Each row is a point on a tangle of strands that fork, close into loops and nearly touch. The rows are in no order.
Two points are linked if the straight distance between their rows is under 73.7. Some points are linked to none.
Z550: [ 48.8  -7.8 -18.6 -12.4  -8.0  17.5 -14.1  -0.9  -9.8  26.8 -55.7   6.1
  36.5  10.5   5.2  26.1 -19.4   2.0  15.3  11.1]
Z275: [  0.2  -3.9   7.6 -24.8 -18.2  20.0 -24.6  -5.2  -9.8   5.4 -22.8 -22.7
  35.0  33.6   6.8  21.0  -0.6   0.0   5.7  -7.7]
Z720: [ 27.4   9.0 -23.9   7.3 -11.7 -19.9   4.4 -13.4 -23.2 -10.1   1.5  26.6
  22.2 -16.1  -9.6  10.7  -8.3   7.8   8.1  37.2]
Z426: [ 25.8 -19.0  14.5  -6.2 -11.5 -13.4  19.6  -9.2  38.0  15.3  16.9   4.2
 -39.3  41.5  32.2   9.7  10.0 -15.7  26.9  -6.2]
Z533: [ 18.0 -61.2 -16.2 -15.0  31.3  20.1   3.3  20.6  32.0  12.7 -39.2 -15.6
  16.5  53.4  29.1  -9.2   2.7  -0.3  -1.5  -6.2]
Z748: [  4.8 -26.4 -40.1   1.3  38.3  10.0   6.4   1.0   9.9 -36.2  -1.6  18.9
 -38.8  21.1 -11.8 -16.6  12.6 -24.7 -18.7  12.1]
Z585: [ 55.7 -21.1 -35.0  15.4  19.1   7.3  16.5  -3.5  34.2  29.1 -34.5   0.7
   8.1   5.6  34.6  -1.9  -8.6 -18.6   8.5   3.6]
Z524: [ 11.8  36.7 -14.9   9.4 -20.1  -1.5  -9.2 -15.4  -7.0  32.7 -38.9 -17.9
  29.0 -51.7   3.9   5.3 -11.7   0.8   8.0   9.1]
Z84: [ 26.3   9.5 -59.9  23.2  35.7  11.0   4.5  -5.8   8.2   4.5 -27.5  10.5
 -15.9 -26.5   2.4 -13.0  -2.0 -28.5 -13.8   1.4]
Z735: [  4.7   9.6   2.8 -10.8  11.2   0.4 -22.8 -19.4  13.6  -3.5  -4.9   6.9
  12.7  65.3  14.1  37.1  19.4 -10.2  -3.0  16.6]
Z319: [-42.1  33.7  47.4  13.2 -15.8   5.3   3.5  11.0   8.5  18.8  24.0 -36.9
   4.8 -40.4  24.5  -5.3   7.9  11.1  19.7 -39.2]
Z290: [-11.9   9.8  28.5  -4.6 -36.7  11.4   0.2  13.6   5.9  21.7   3.0 -46.0
   7.2 -27.0  29.8 -10.9   2.0  -4.3  24.4 -46.2]
Z37: [  2.8 -14.5  -6.8 -29.1 -18.5   8.8 -10.6   6.0  -4.5   4.3 -21.8 -33.4
  29.7   6.6   9.2  -5.4  -6.5   2.8   2.5 -13.4]
Z973: [-52.0  36.5  10.5   4.6  26.7 -16.0 -18.1 -15.6   1.8 -11.1  23.0  -8.1
   6.1   7.4 -11.9  -1.8  18.6  -3.5 -26.2   4.0]
Z467: [ 39.1  -6.1 -33.5 -17.3   7.4  27.1 -20.9  16.4  -9.8  33.8 -76.2 -11.8
  28.0  -5.8  -6.6   7.7 -20.1  -7.3   6.4  -0.5]
Z954: [  5.6 -35.6 -29.2 -16.0  -2.6 -45.2  33.9  12.0  38.5  -0.7   7.7 -29.3
 -27.6 -23.1  26.1 -29.0  10.0 -16.2  -1.8   6.3]
Z798: [-19.0  -8.5 -29.0 -29.2  19.4 -23.2 -16.1  -0.4  10.5 -17.7  -4.8 -21.8
  18.7  15.3  10.0  -2.9  14.9 -11.2 -23.3  15.8]
Z179: [ -4.5  -9.1 -23.9  14.5  28.6  27.5  -8.6   1.4 -21.5 -31.1  10.0  37.1
 -31.9  18.5 -35.9 -14.6   2.0 -12.6 -15.2  -6.9]
Z666: [-10.2 -40.4 -15.9 -24.6  27.6   5.5  -5.8   3.9   4.2 -43.1   4.9  16.1
 -31.5  55.2 -12.3  -3.4  14.9  -9.9 -11.3  13.7]
Z339: [ -2.8 -23.8  10.5 -14.1   6.6 -21.0  17.9 -10.1  50.1   9.4  16.3  -0.4
 -64.8  44.6  25.9   7.9  15.2 -24.8  18.6 -10.7]
Z10: [-27.1   2.6  33.1  13.2  10.5 -10.0   6.5  -1.1  13.0  -9.2  50.2  18.1
 -67.5  19.4  -0.6  -4.9   6.2 -13.8  10.5 -18.2]
Z226: [-11.7  -6.5  -1.7 -17.4   4.4  16.5 -31.0  -1.6 -35.7 -28.4   1.1  20.2
  16.2  37.3 -29.3  13.3  -1.6  11.3  -9.1  10.8]
Z356: [-26.1  19.2   0.1  -0.9  19.8  -5.7 -17.2 -15.7 -32.5 -32.1  18.7  33.7
  21.2  14.4 -37.8   6.8   4.5  16.9 -16.2  25.7]
Z36: [ 11.8 -23.6  -4.2 -14.7  23.8   1.9  -1.6  -1.2  44.7  22.7 -25.5 -17.2
  20.9  68.0  44.3  12.1  18.5  -9.1   4.0  -3.3]
Z461: [-16.2  16.7  35.7  25.1   7.7   0.4  11.3   2.0  -0.5 -11.7  51.0  28.5
 -48.6  -1.3  -4.2  -6.4  -2.4  -1.5  17.6 -21.1]
Z127: [ 42.4 -14.8 -26.7  18.6  11.9  40.0  -3.0  12.0  -6.0   8.6 -35.5  27.3
 -25.7   7.1 -22.4   5.9 -14.6 -17.8  -3.2 -11.1]
Z593: [-17.2  -6.8 -10.1  -6.4 -20.5 -42.5  10.0   8.1  -7.6  -0.6   7.9 -32.3
  32.9 -58.0  -8.1 -16.2  10.9  16.9 -27.6  29.8]
Z28: [ -1.3  52.8 -14.2  11.1   1.8  19.4 -26.1 -14.2  -5.4  40.2 -48.0 -18.8
  16.8 -44.6  -7.7  -0.3  -9.2  -7.5   1.8  -9.5]
Z112: [ 30.2  -0.1  -9.0   8.8  -4.6  39.3 -15.1   9.2 -35.1   7.0 -31.0  34.0
  -9.0  10.3 -39.2  16.6 -18.2  -3.0  -0.2  -5.6]
Z133: [-15.1 -10.9 -14.4 -23.4   4.1 -34.2   5.2   4.0  29.9   1.2   3.4 -32.4
  -3.2   3.8  23.2 -15.3  15.4 -15.5  -9.4   0.1]
Z783: [ -5.2 -35.2  -2.7 -31.4  -3.0   5.6 -21.6   5.1 -20.9 -31.9   6.3   6.5
   8.2  52.4 -14.4   4.8   4.5   3.9  -6.4   7.5]
Z170: [ -9.2  22.9  27.6  23.6   9.0  29.5  -6.5  -3.8 -37.8 -10.5  21.9  52.3
  -5.0   3.5 -43.5   4.7 -17.7  20.7   6.6 -10.8]
Z619: [ -8.0  11.3  -5.5  -1.1 -35.5 -32.1   3.2  -6.9  -4.2   7.1  -7.9 -32.6
  44.5 -56.7   6.7   1.0   9.8  19.8 -15.1  33.8]
Z640: [ 33.7   6.3 -37.9  33.4  20.9  20.5   9.1  -6.6   0.6   4.6 -12.3  23.7
 -37.3 -22.5  -9.4 -13.8 -10.2 -29.0  -1.6 -10.5]
Z894: [-16.2 -12.6 -33.0 -14.7  -1.9 -35.1  -3.2  10.4 -20.0 -28.5   2.2 -14.3
  30.1 -32.8 -22.1 -16.4   5.5   9.5 -29.7  35.6]
Z878: [ -5.5  20.7  27.6  31.0   7.3  19.6  10.1   3.7 -27.0 -11.4  35.5  49.8
 -23.8 -15.8 -24.2  -4.8 -19.4  15.8  14.9 -15.5]
Z439: [-11.8  45.2  36.1  32.8   1.2  -2.5  28.3  -2.1 -16.8  -1.5  19.8  38.4
  12.3 -64.8 -24.2   0.8 -22.9  42.5   7.1   5.2]
Z747: [  5.4  -3.0  35.7  -8.0 -55.9   3.6  11.3  14.3  -3.1  16.1  14.1 -30.1
  10.6 -21.7  29.3  -0.2  -2.8   8.7  35.7 -30.8]
Z369: [ 19.7 -45.9 -23.4 -27.7   3.8  19.6  -2.4  19.3   4.6   6.7 -36.0 -27.4
  23.0  19.4  13.3 -13.2 -13.6  -6.3  -0.6 -16.0]
Z368: [ -9.5  24.8  15.5 -11.5 -12.0  14.6 -30.4 -21.6  -6.9   1.9 -14.4  -7.6
  38.8  34.7   6.7  29.6  12.0   5.6   1.1   6.7]
Z180: [-21.4 -10.0   8.8  -7.9  16.4 -13.8   5.1  -9.5  29.1 -14.9  29.3  13.2
 -70.3  47.7  -2.1   1.8  18.9 -24.9   5.1  -6.1]
Z987: [-53.8  31.6  21.7   8.6  18.7 -25.7   5.4  -5.6  -5.6 -16.0  32.0  -1.4
  15.3 -22.1 -27.7  -8.6   8.5  22.9 -32.7  16.1]
Z315: [ -6.1  43.0  11.5  37.7   2.7  -7.9  18.7  -4.7 -18.0   8.4  17.9  19.6
   2.5 -60.8 -11.9 -10.1 -17.1  15.9   2.8   0.5]
Z842: [-26.7  13.8  66.3  11.0 -28.0 -29.2  27.5  12.8  -2.5  -0.1  45.7   2.3
   9.3 -51.1   1.2   7.8   2.4  48.7   9.6  16.4]
Z249: [ 55.4 -45.5 -16.1  14.7   0.7  43.3  17.8  16.6   1.6   1.2 -22.6  24.7
 -34.9  25.9  -4.2   0.9 -17.8 -12.6   4.1 -11.9]
Z728: [ 11.2 -11.2  10.1   1.8  -1.9  23.9  -8.1   0.6   1.6  -4.4   6.3   2.2
 -25.1  34.8  -0.4   0.4  -0.1 -12.9   0.3 -23.2]
Z608: [-39.9   7.1  55.3 -11.4 -20.7 -28.4   5.1   5.1  -0.1  -7.9  50.6  -0.9
 -15.7  10.3   0.1   9.7   9.5  14.8  14.5  -5.7]
Z891: [ 25.0  14.3  15.2  18.3 -16.2  36.1 -12.2   2.6 -43.2  11.3 -10.0  49.3
  -8.0   0.9 -45.8  17.3 -23.7  13.5  15.7 -10.7]
Z31: [ 35.7  -3.7 -32.8  -9.6 -10.0  -4.1 -10.6  -3.5 -23.8  -0.5 -27.7  15.5
  35.9  -9.1  -5.7  19.0  -9.8   6.7   7.5  32.9]
Z271: [ 44.5 -45.0 -12.9   8.8 -12.6  26.7  23.9  16.0   1.1  -6.4  -1.5  13.1
 -50.9  -2.5   1.4 -20.6 -19.0 -11.9  15.0 -19.4]
Z161: [ 25.2   2.7 -13.0  14.4 -12.2 -15.8  11.2 -12.9  -7.3  -3.6  18.8  19.9
 -13.2 -14.8   0.0  -5.7  -6.7  -2.6   4.2  11.8]
Z562: [-44.2  43.9  15.1  15.8  19.8  -5.2 -11.7 -14.8  13.0   8.7  21.8 -22.4
  -6.1 -11.7   6.5 -11.7  13.0 -12.7 -15.1 -18.0]
Z522: [ 18.6 -35.1  29.8 -11.9 -19.9  16.2   2.9   3.9  15.1  -3.1  15.0   3.0
 -32.7  56.9  12.9  11.4   2.2  -9.5  16.8 -21.5]
Z458: [-36.5  52.9  29.4  25.2   6.4   1.8  -0.2  -9.2  10.2  21.0  15.4 -27.7
  -0.1 -37.0  15.1  -8.6   5.3  -1.7  -4.5 -23.0]
Z367: [-41.9  23.6 -12.5 -12.4  29.7 -26.5 -24.3 -16.3  12.6 -14.3   7.4  -9.9
   6.3  29.0   5.7  10.6  29.2 -15.4 -25.9  18.5]
Z825: [-40.0  39.8  35.2  14.5  16.0 -16.8  24.8  -4.0 -10.5 -15.1  24.0  20.0
  29.1 -49.5 -35.0  -5.9  -7.0  43.9 -26.4  18.9]
Z215: [ -9.0 -15.6  33.7 -18.3 -63.6 -20.6  11.7  15.0 -10.9   1.9  18.8 -31.0
  26.4 -32.4   8.7  -3.6   0.2  27.1  16.0  -0.9]
Z239: [-31.2   8.0  50.0  -3.6 -36.4 -11.0   9.7   8.2 -16.7  -6.7  27.8 -10.4
  25.8 -38.6  -5.6   0.9  -6.7  43.7   8.8   7.9]
Z909: [ 14.7  15.7   6.0  22.2 -25.2 -13.9  17.9   0.3  -7.2  13.1  15.6  -5.0
  -3.3 -50.7  11.3  -8.0 -10.8   4.8  14.8  -2.8]
Z871: [ 11.6 -53.6 -12.0 -31.1 -22.4 -46.7  38.9  17.1  38.3   3.1  11.0 -24.0
 -27.2   1.2  30.6 -18.4   3.0  -3.8  17.8   2.8]
Z381: [ 15.7  20.2  -9.4   4.1 -37.9 -18.5  -0.1 -16.6  -5.6  19.9 -27.3 -18.4
  42.2 -48.5  10.8   6.4  -4.7  16.1   5.6  29.8]
Z48: [ 19.3 -10.6  -2.5  -5.0  24.5  17.8 -16.5  -6.5  21.5  12.0 -29.8  -0.6
  22.1  69.4  29.2  32.9  16.6 -11.9  -8.7   5.0]
Z898: [-13.0   3.2   1.7  13.6  17.1  31.5 -13.2  -0.6 -13.4 -10.9  11.9  10.8
 -28.1  18.5 -22.4 -10.3  -2.5 -11.3 -13.8 -24.8]
Z424: [-25.0 -16.2 -32.9 -31.9   9.6 -19.5 -20.2   8.5 -13.9 -25.2 -11.8 -25.5
  35.3  -3.6  -6.7 -10.0   6.7  -0.4 -28.2  17.3]
Z317: [ 19.6  -3.5 -49.2   7.1  43.5   6.2   0.0  -3.1  31.3  17.4 -39.3 -19.6
   5.2  -2.6  31.7 -13.6   2.7 -31.6 -12.8  -6.6]

A fork is a point with three links, a tip a point with one. Leave the first point through the second and follow the links. Name the first fork or tip that comes.
Z842 / Z239 | Z973
Z179 / Z748 | Z356
Z878 / Z170 | Z127
Z319 / Z290 | Z842
Z381 / Z619 | Z798

Name the points in between on the shortest way along the links from the first point to the second, in order.
Z127 / Z339 | Z112 Z891 Z170 Z878 Z461 Z10 Z180
Z878 / Z783 | Z461 Z10 Z180 Z339 Z426 Z522 Z728 Z898 Z179 Z748 Z666
Z825 / Z28 | Z987 Z973 Z367 Z798 Z424 Z894 Z593 Z619 Z381 Z524
Z871 / Z239 | Z954 Z133 Z798 Z367 Z973 Z562 Z458 Z319 Z290 Z747 Z215
Z367 / Z720 | Z973 Z987 Z825 Z439 Z315 Z909 Z161
Z249 / Z585 | Z127 Z640 Z84 Z317
